Each scene shows the same named points in several views. A view is turned or mirrored, and shifted as a whole, has a little noise and may leave points out.

Scene 1
View 1
<161>: [ 10 -24  18 -17   1   1  55 -19]
<134>: [ -3 -41 -10  19  -9 -18  12  22]
<2>: [ 10 -25  11  -4   0  -1  49 -11]
<137>: [  6 -27   9  49 -18 -30  43  15]
<183>: [  6 -31  14  18 -13 -25  44   5]
<10>: [  7 -24   5  23  -4  -6  41   4]
<51>: [ 14 -13  21 -17   9  14  64 -27]
<191>: [  5 -23   1  20   0  -3  31   9]
<120>: [  6 -13  -8  16  10  22  31   7]
<202>: [  6 -32  15  11 -12 -22  43  -2]
<107>: [ -2 -41  -2  36 -18 -33  18  24]
<39>: [ 17  11  16  46   9  14  72 -10]
<5>: [  7 -25  11  20  -6 -16  45   1]
<192>: [17 15 14 53 12 18 75 -8]
View 2
<134>: [ 17  19 -11 -35  28 -48  29 -11]
<10>: [ -2  21  -7 -14  27 -15  15 -25]
<161>: [-28   9  16 -21  55   5  16 -18]
<51>: [-39  11  21 -17  46  22  12 -19]
<39>: [-15  28  -9  13   7  20  -5 -40]
<120>: [-27  15   9 -28  -7   8  16 -18]
<5>: [ -1  20  -7  -9  40 -16  12 -24]
<137>: [ 23  28 -27   0  34 -30  10 -32]
<107>: [ 25  22 -24 -17  36 -50  22 -21]
<202>: [  1  18  -5 -11  51 -17  17 -23]
<183>: [  5  19 -10  -9  50 -21  18 -23]
<191>: [ -1  19  -8 -20  21 -17  17 -19]
View 3
<191>: [ 21  24   6   4   7  12 -11  -1]
<137>: [ 38   9   8  22   5  40 -22  20]
<2>: [ -6  23   4  14  -5   5 -18  -2]
<51>: [-33  27  15   6 -25  -8 -22 -15]
<39>: [  5  12  37 -19 -25  37 -34  -8]
<183>: [ 12  16   0  28   0  19 -19  14]
<192>: [  6  12  44 -26 -31  42 -36 -11]
<107>: [ 45  18  -9  24  24  24 -10  20]
<10>: [  7  24  15  -4  -4  13 -17  -5]
<120>: [ 14  31  12 -21   4   1  -9 -14]
View 4
<161>: [ 11   4  12  63  -9  -4  33 -21]
<10>: [ 8 14 22  9 12 -9 31 12]
<107>: [ 19  37  35 -21  11 -20  50  25]
<192>: [ -5   1  10  29  45   7 -18  16]
<2>: [ 5  5 16 33  0 -7 39 -2]
<202>: [ 17  25  24  21   5 -14  39   3]
<51>: [ -2 -10   7  56  -3   3  29 -15]
<5>: [ 15  18  22  14  10 -13  33   7]
<183>: [ 21  30  27  13   6 -15  36   6]
<137>: [ 25  45  37 -18  18 -22  36  27]
<134>: [  9  22  28 -21  -1 -16  60  18]
<120>: [-15 -13  11   5  12   2  37  12]

Which points are out of place in each view (at most two, in the order of its rows)? Write none if all are in place.
view 1 -> none
view 2 -> <120>
view 3 -> <10>
view 4 -> <161>, <137>
